The views of a scene show one set of named points, each view turned or mirrored, shifted and resized as a whole, with a little noise and some points left out.

Scene 1
View 1
Fid: [  3  16   1  -5   3  -1 -18  -2  -7   5   4 -14 -12 -14   3  15   7  -6
 -13   0  -8 -16   1  -4]
Vil: [  1  20  -6   1   4   0  -9   0  -3  13  15  -1  -7  -5  14   8  -5  -6
  -2  24 -19 -10  -5  14]
Topim: [  4  16   3   2   2  -2  -7   2  -6   9  10  -4  -4  -5   8  12   2  -5
  -5  11 -11 -11  -2  10]
nas: [ -9   6  20  14  11  -7  -5   8  10   3   9  15   9  -8  -3  14  21  -7
 -21  -3   2  -1  17   9]
mopul: [ 20  12  11  -6  -2 -11  16  -9  -4  13   6 -12  23  -1   2  16 -20  10
   4  -8   9  -8  -9   2]
pirog: [  7  10  -6  -8   3  -1 -16  -7   4   0  21   4   3   2   2   7  -4  -8
   4   4 -11  -4  -6   6]
rab: [-10   9   5   2  13  -8  -5  -1  22  15   4  -2   6 -11   8   6   1   0
 -10   4  -1  -9   4  -1]
mafo: [-20   8  -6   0   3   2 -10 -13   6  21   5   3  16 -21  13  13 -23   7
   2   9 -12  -3   9   8]
Fopo: [ 24   7  20  -3  -2  -7 -11   2 -11 -16  16  -4   7   4 -20  15  14  -8
  -4 -27   7  -5  -2   4]
det: [-17   7   6   0   6   1 -18  -3   9  16  -2 -16   7 -25   4   6 -16   8
   5 -11  -7 -15   6   5]
Bogo: [ 13  18  10   9   3   1 -18  16 -13  -9  24   5 -16   7  -3   7  21 -20
  -5  11 -18 -10  -3  23]
rabit: [-21  13 -18  -4   7   7 -29  -9   9  17  10  -5  -5 -20  18   4 -19  -1
   7  21 -27 -10   0   9]
Nodom: [ 15  12   4  -6  10 -15  12  -1  15  14  11  -6   8   7   8   6  -5   0
  -5   7   4 -10 -12  -3]
kuza: [  2  11   6  -7   8  -2 -28   0   4  -1   4 -22 -14 -13  -3   8  12  -8
  -9 -15  -4 -20  -1  -8]
pokuz: [  4  10   8  -2   7  -7 -12  -1   5   1   9  -1  -2  -5  -1  13  15  -7
 -16  -5   0 -10   3  -4]
zup: [-12   5  -4  -6   9  -1 -21 -10  16   7  10   0   8 -13   3   8  -6  -2
  -2  -1  -8  -5   5  -1]
Rul: [ -4  21 -19  -9   8  -2 -12  -8   7  21  10  -6 -11 -10  23   8  -5  -4
  -9  32 -19 -12  -7  -3]
beg: [ -2   7  15   6   5  -5   1   0   3  11   4  -1  18 -10   1  13  -7   5
  -2  -8   2  -5   7  11]
zaf: [ 36  19   3 -12  -1 -16  21 -10  -8   8  14  -6  11  13   6  19  -7  -1
  -9   7   8  -7 -17  -5]
Bimen: [-11   1  10   1  19 -11 -13   2  34   6   6   0   5  -4   0   2  10  -4
 -11  -8   4  -8   4  -7]
Pofe: [  7  12  10  -4   5  -9  -3  -4   2   8   2 -13   2 -11   1  17   6   0
 -17  -8   7 -13   3  -9]
tiris: [ -9   9   5   3   5  -6  -3  -7   5  11   7   8  14 -13   6  17  -2   1
 -11   5  -3  -1  10   4]
vuvor: [  8  18   5   5   1   4 -16  10 -11   1  20  -3  -9   2   3   2   0 -12
  10  12 -21 -10  -9  27]
View 2
pirog: [  9  -1  -6  -6   0  -9   4  -6   1  -4   2  -2  15  -1 -15  10  -3  -5
  -1   4   5  -1   7   4]
vuvor: [ 14   3  -5   6  -3 -11  -9  -1   9 -12  -2  10  23  10 -23  15  -6  -2
  -3 -14   4  11  -9   9]
rab: [-10  -5   5  15  -2  -3  -6  -6   8 -11   4   0   2  -1  -8  -6   7 -19
 -11  12  -4  -9   9 -14]
rabit: [  1 -10  -4  20  -9 -24   9   7   6  -3   2 -12  23   0 -28  11 -15  -8
 -14   6   6 -35   9 -13]
det: [ -4   4   2  17  -8   4   8   7  15  -6  -8 -10   9   2 -16   1  -6 -25
  -8  12 -12 -21  -7 -24]
nas: [-12  12  11   1   6   2 -18 -23  21 -12  11   9   1  10  -8 -14   0 -19
  -9  -3  -5  12  15 -19]
Fid: [  7   6   7  17  -5  -9   8 -11  12   6  -7  -1  11  12 -24   6   0 -23
 -19  11  -4   6   2   2]
zaf: [ 19  -1   4  -4 -24  -3  -2  -5  -4  -3   3   0  -2 -10   8   7  28 -17
  -9   1  11  24 -11  25]
tiris: [ -3   5   8   0 -11  -6  -4 -10  14  -6  11  -7   2  -2  -4  -7   1 -21
 -12  -1   3  -4   8 -15]
Bimen: [-15  -4   4   9  13   7  -5 -14   4 -13   0   7  -1   1  -6  -9   7 -17
  -2  21 -15  -4  16 -15]
Rul: [  4 -17   3  26 -14 -33   3  -1  -1   0   6  -5  14  -1 -22   9   4 -13
 -26   7  11 -16  14   6]
mafo: [ -2   0   2   6 -18 -13   6   5  13  -6   7 -19   9  -7 -10  -1  -8 -19
 -11   1   7 -28   3 -24]
zup: [ -5   0  -1   3  -1  -3   7  -7   8  -2   1  -9   8  -1 -14  -1  -5 -17
  -5  13  -2 -15  11 -16]
mopul: [ 14   7   2  -4 -27  11   3   7   6  -8  -4  -9  -2 -12   9   3  17 -23
  -3  -1   1   7 -21   0]
Bogo: [ 10   7  -1   4  10 -12 -17 -16  14 -11   2  19  25  21 -29  10 -10  -1
  -6 -16   1  23   4  11]
Topim: [  7   0   5  12  -9 -12  -5  -5  10  -5   1   3  13   7 -17   6   1 -14
 -15  -5   3   4  -1   3]
Fopo: [ 11  24   2 -17   7  20   0 -19  14  -4  -9   7   7  11 -12   5   2 -17
   6   3 -12  35 -10   6]
Nodom: [  3 -10   1   9 -12  -1  -6   0  -5 -12   2   4   0  -9   4   2  22 -13
  -5   8   1   6  -2   7]
Vil: [  7  -7   0  15 -12 -23  -5   0   6  -8   5   1  19   3 -21  10  -3  -8
 -15  -8   9  -5   2   4]
kuza: [  2   5   4  18  10   4   9 -13   9   4 -17   5  12  15 -25   5   0 -21
 -12  23 -17   9   1   0]
View 3
det: [-22 -13 -11  -9   2   2  10 -13  12   6   2  -4 -10  -1   6   6  -5 -11
   2   2   4  -1   3  -9]
mafo: [-24 -12   2  -5   3  -1   5 -12   2   0   4 -11 -15  -9   8  -1  -4   3
   0  19   1  -9  -6  -7]
rabit: [-27  -9 -10  -9   0  -5   7  -7 -12  -5   1 -28 -21   1   0   6  -8 -11
   2  21  -5 -16  -4  -3]
Rul: [-24  -4 -16   8   2  -6  -4  -1 -22  -2  -2 -23  -5   7  -7   1  -9  -3
  -4  17  -1 -20 -14   5]
Fid: [-13  -2 -16   1  -7  -5   6  -5  -8  -2  -4  -1   2   7  -5  -1  -7 -14
 -14  -8   2  -5  -7   4]
tiris: [-12  -8   1   1  -2  -4  -6 -11   3  -3  -2   5  -3 -11   6   1  -6   6
  -9   9   8  -9  -2   2]
pirog: [  1   1  -1   2   2  -3   2   1 -12 -11   3   1  -7  -2   3   5 -16 -13
  -6  12  -6 -11   2   5]
nas: [ -5 -11  -5  -5 -11  -8 -16 -11  11 -10  -9  16  -3 -14   3  11  -8   5
 -15  -7  13 -10   7  13]
kuza: [ -6   1 -22   0  -5  -3   8  -8  -2  -2  -6   1   3  10  -5   9 -10 -24
 -10 -17   5  -1   4   1]
beg: [-10 -14   0  -5  -2   0   2  -6  13   2   5  18  -3  -8  10   0  -8  -2
  -7  -1   4  -1   0   2]
zup: [-10  -3  -5   0   2  -1   3 -15   0  -6  -2  -7  -7  -5   4   9  -8  -8
  -2   9   6  -8   7  -6]
zaf: [  6   2   0  25  10   3  -5  14 -13   5  12  22  18   6   5 -11 -13   2
  -8   7  -2  -8 -16   9]
Pofe: [ -8  -3 -13   8   0  -2  -1  -8   3   4  -3  12  10   3   0   0  -6  -4
 -11  -8   9  -3  -4   2]
Topim: [-12 -10  -9  -2  -5  -5  -2   4  -8  -3   1   3  -4   0  -1   0 -11  -7
 -10   4  -4 -11 -10  12]
pokuz: [ -2  -1 -11   4  -5  -4  -4  -8  -1  -5  -6   9   4  -1  -2   7 -10  -6
 -13  -7   8  -7   2   6]
Nodom: [ -2  -4  -8  17  11   3 -12   5  -3   6   6   8   9   5   4   5 -15   1
   3   9   3 -12  -4   6]
rab: [-14  -9 -12   5   2  -2 -10 -10   4   1  -3  -3  -2  -1   2  11  -9   1
   0   5  10 -11   3   2]
Vil: [-15 -10 -10  -2  -4  -7  -4   7 -14  -5   3  -7  -9   2  -3   1 -15  -7
  -6  13  -7 -17 -13  13]
View 4
Bogo: [  6   8 -13  13  26 -29  -8   3 -19 -13  29  -1   6  -4  -5  -4  23 -23
 -15 -10  25 -23   4 -21]
Fopo: [ -8  -9 -11  22  11  -8   3  -1   6 -18  19  -7  13   8   1  -6  -6 -30
  -8  -6  12  21  13 -17]
zup: [ -7   6 -12  -7   6 -21 -17 -12  -9  -1   0  14  -6   0   1  -3  -8   3
   1 -13 -11 -11  16  18]
det: [  0  11 -18 -11 -16 -10 -18 -13   5  -5 -10   9  -7  14   6  -3  -4  14
  -4  -8 -10 -15  11  11]
Bimen: [-20  -6  -8   2   6 -12  -7 -10  -6  -1   6   4  -2  -1  23   2  11 -14
   5 -10 -17 -13  11  28]
rabit: [ 17  19 -13 -20   4 -30 -31 -15 -19  -1  -4  21 -15  -2 -12  -2  -2  24
  -5 -17  -2 -37  17  15]
zaf: [ 27 -26   3   9  19   5   0  -4 -26   2  30  -6  13  13  -9 -12 -17  -1
 -19   7  17  17  -1  22]
mafo: [  1  18 -19 -17  -2 -21 -21 -11 -14   7  -7  15 -12  10 -14 -12 -15  16
  -1  -5  -7 -17   1  25]
pirog: [ 10   3  -5   4  18 -21 -13  -8 -18  -8  13   4  -5  -6 -12  -8  -6  -4
  -6 -13   6  -7  17  10]
beg: [ -8   6 -18   1  -5  -6  -6  -6  -3  -1   3  -1  -2  17  -1 -14  -7  -7
  -5   3  -2  -2  -5  14]
tiris: [-11   7 -19  -5   7 -17  -9  -4 -15   9   6  11   0  11  -4  -8 -10  -4
  -1   0  -3  -7  -7  21]
Topim: [ 13   3 -14  -2  12 -16 -14  -3 -18  -1  15   7   4   9  -2  -3   2   2
 -13  -3  13 -18   1   3]
Rul: [ 25  -2  -6 -18  20 -22 -25 -10 -33  10  16  22   1  -1  -1   7   1  24
 -11  -9   6 -32   9  23]
vuvor: [ 21   8  -9   8  15 -20 -10  -4 -19 -15  21  -4  -2   2 -13 -11  10  -7
 -18 -10  22 -18   6 -11]
mopul: [ 17  -9  -8   4  -5   8  -2 -10  -7  -4   9  -8   0  23 -10 -22 -24   5
 -14   7   6  18  -1  20]
pokuz: [ -8  -7 -13   3  12 -13  -8  -4  -9  -1  17   9  12   5  12   6   2 -11
  -3  -6   2  -6   8   6]
Pofe: [ -1 -13 -12  -1   4  -3 -10  -4  -3   3  13   9  17  17  14   7  -5  -1
  -6   2   1   1   6   9]
Vil: [ 19  10 -12  -8  17 -25 -19  -4 -31   3  16  12  -3   2 -15  -7   0  10
 -14  -7  14 -27   1   9]
kuza: [  2 -10  -9   2   4 -12 -16  -9   6 -12  10  11  13   4  20  16   7  -2
  -6 -14   0  -8  26  -9]

Which points are out of place in each view (at most two, in the order of its rows)? Write none if all are in place.
view 1 -> vuvor
view 2 -> none
view 3 -> beg
view 4 -> Vil
